Each scene shows the same named points in several views. A view is turned or mirrored, shifted and resized as a whole, has a little noise and may leave points out.

Scene 1
View 1
K649: [ -9   6 -10 -15  24   9 -12  -7 -10 -27  -8   8  -7]
K708: [ 19 -13  18   1   6  11 -11  23 -15 -24  23  -3 -27]
K763: [  4  -5   5  -4   2  10 -13   6 -12 -19  15   1 -19]
K108: [ -4  -3   7 -11  16   9  -6  12   1 -14  -5   7  -8]
K109: [-10  11   1  -6  16   7 -13   4   0  -6 -16  11 -10]
K123: [ -4   6   8  -2   3   9 -11   8   1  -1  -2   8 -15]
K904: [ -3   5  21  -4   7   4  -4  26  13  10 -14  13 -12]
K935: [ -6  23 -19  -7  16   7 -34 -28 -29 -26   3   7 -22]
K430: [ 11 -13  20   2  -5   9  -4  21   0  -5  19   0 -25]
K779: [ -3  13  -4   0  -2   8 -26 -15 -20 -12  16   2 -28]
K576: [-34  30  -5  10 -26   4 -24 -32   9  33  -5  22 -21]
K757: [-17   9   3 -11  15   4  -6   7  12   3 -24  16  -4]
K508: [ -7  -2   6  -4   1   8  -8   4   1  -8   5   7 -15]
K520: [  6  -5  20  -4   7   8  -5  28   5  -4  -1   4 -15]
View 2
K123: [  7  10  -8   5   9 -14   3  -3  -2 -11  -8   6 -23]
K779: [ 10  26  -6  -8 -11 -21  16   8 -12 -14  11   0 -22]
K649: [ 22   4   4  12   6 -26   8   7   6  -3  16  -6  -9]
K763: [ 14  16   0   0  -1 -20  11   3  -3   1   4  14 -32]
K757: [  6 -13  -9  25  27 -10  -6 -11  12 -20 -10 -11   0]
K508: [  6  10  -2   1   6 -12   7  -3   0  -9   0   9 -20]
K108: [ 15   2  -1  12  12 -17   3  -2   6   1   0   8 -23]
K708: [ 22  21  -5  -5  -2 -21   9   7  -3  15  -4  27 -50]
K430: [ 12  20  -3  -8  -1 -15  10   1  -5   6  -7  32 -44]
K576: [-26  19  -7 -10  -2  -2   5 -19 -18 -55   0 -12   6]
View 3
K757: [ 16 -10  -2   9  -9  18   1   8   4  -7 -14   3 -13]
K109: [ 13  -6  -2  -1  -6  13   2   5   3  -4 -12   2  -7]
K520: [ -1   5  -4   1 -13  21  -1  -2   4  -3   1 -12  -3]
K576: [ 13 -15 -24  14  27  -1  15  22 -18 -15 -21   0 -16]
K649: [ 28  -7   2 -16  -2   7   4   2  11  -5  -6   6   2]
K123: [ 12  -2  -3  -9  -3  11   2   3   2  -5 -13   1  -1]
K935: [ 29  -7  -4 -25  11  -5  11   5   2  -7  -8   9   6]
K708: [ -4  17  -6 -22  -6  14   3 -11   3  -3   8 -19  12]
K430: [ -4  14 -10 -14   0  15   6  -5   2  -3  12 -22   8]
K108: [ 13  -1   0  -5 -10  17   1   0   9  -4  -1  -4  -1]
K779: [ 11   1 -11 -21  12  -1  11   2  -7  -7  -9  -3   8]
K904: [ -2  -1  -4  11 -13  24  -3   4   0  -4 -10  -7 -11]
K508: [11 -1 -7 -3  0 12  5  3  2 -5 -1 -8 -3]
View 4
K520: [ -3 -10   1   1  25  14 -12  -6   4  -8  -1  14 -10]
K708: [  7   5  -2  12  17  27  -3 -15  17  -1 -40  17  -5]
K108: [-14  -1   1  -6  16  10  -8  -8   9  -2  -2   5  -1]
K904: [ -4 -18   3  -1  26   8 -14  -2   0  -5  14  11 -11]
K109: [-13  -2  -2  -3  14   2 -15   1   3   5  10  -5   0]
K935: [-14  16  -9  -1  -5   0 -10  -2   8  19 -11 -21  14]
K123: [ -5  -9  -2   2  15   8 -10  -2   2   2   2   2  -2]
K779: [  5   0  -9  11   1   6  -7  -2   4  16 -20 -11   8]
K649: [-21  14  -2  -5   7   4 -11  -6  10   8  -2 -10   9]
K763: [ -1  -1  -2   5  10  13  -6  -9   9   4 -19   4   3]
K576: [  8 -39 -10   8 -12  -8  -4   2 -19  15  16 -25  13]
K430: [  7  -6  -3   9  17  20  -4 -13  11  -1 -27  15  -4]
K757: [-16 -10   2  -8  16   2 -12  -3   0  -2  22  -3   2]
K508: [-6 -9 -3  3 10  9 -8 -7  3  2 -5  1  2]
View 5
K757: [  0   2 -16   6 -10  -2  -5   4   0  15 -13   0  11]
K649: [ -2  -5  -8   7  -8  -8   2 -16  -5   2 -11  -2   4]
K708: [ -3  -8  10  10   6   1   9   1   3   3   9 -18  -5]
K935: [ -6  -9 -12  -5 -10 -15   2 -20  -7  -7  -4  -3  -1]
K109: [ -2  -2 -12   3 -12  -5   1  -1  -1  11  -6  -2   8]
K520: [-2 -2 -1 12  0  3  3  9  3 14 -2 -9  4]
K508: [ -2  -5  -8   3  -2  -3  -1   3   0   4  -4 -10   1]
K576: [ -4   0 -35 -21 -15 -11 -13  19  -1  -3  -3  -4   1]
K904: [ 0  2 -9  9 -6  3 -1 15  4 19 -3 -6  9]
K763: [ -3  -6  -1   5   1  -2   4  -1   0   0   1 -13  -2]
K430: [ -4  -8   6   8   8   1   6   8   2   0   5 -19  -6]
K108: [-1 -3 -5 11 -3  0  2 -2  0  9 -8 -7  4]

In a view up to two points have been moved. Name them for each view, in the order of its rows, or write -.
view 1 -> K935, K430
view 2 -> K757
view 3 -> K123
view 4 -> K708
view 5 -> -
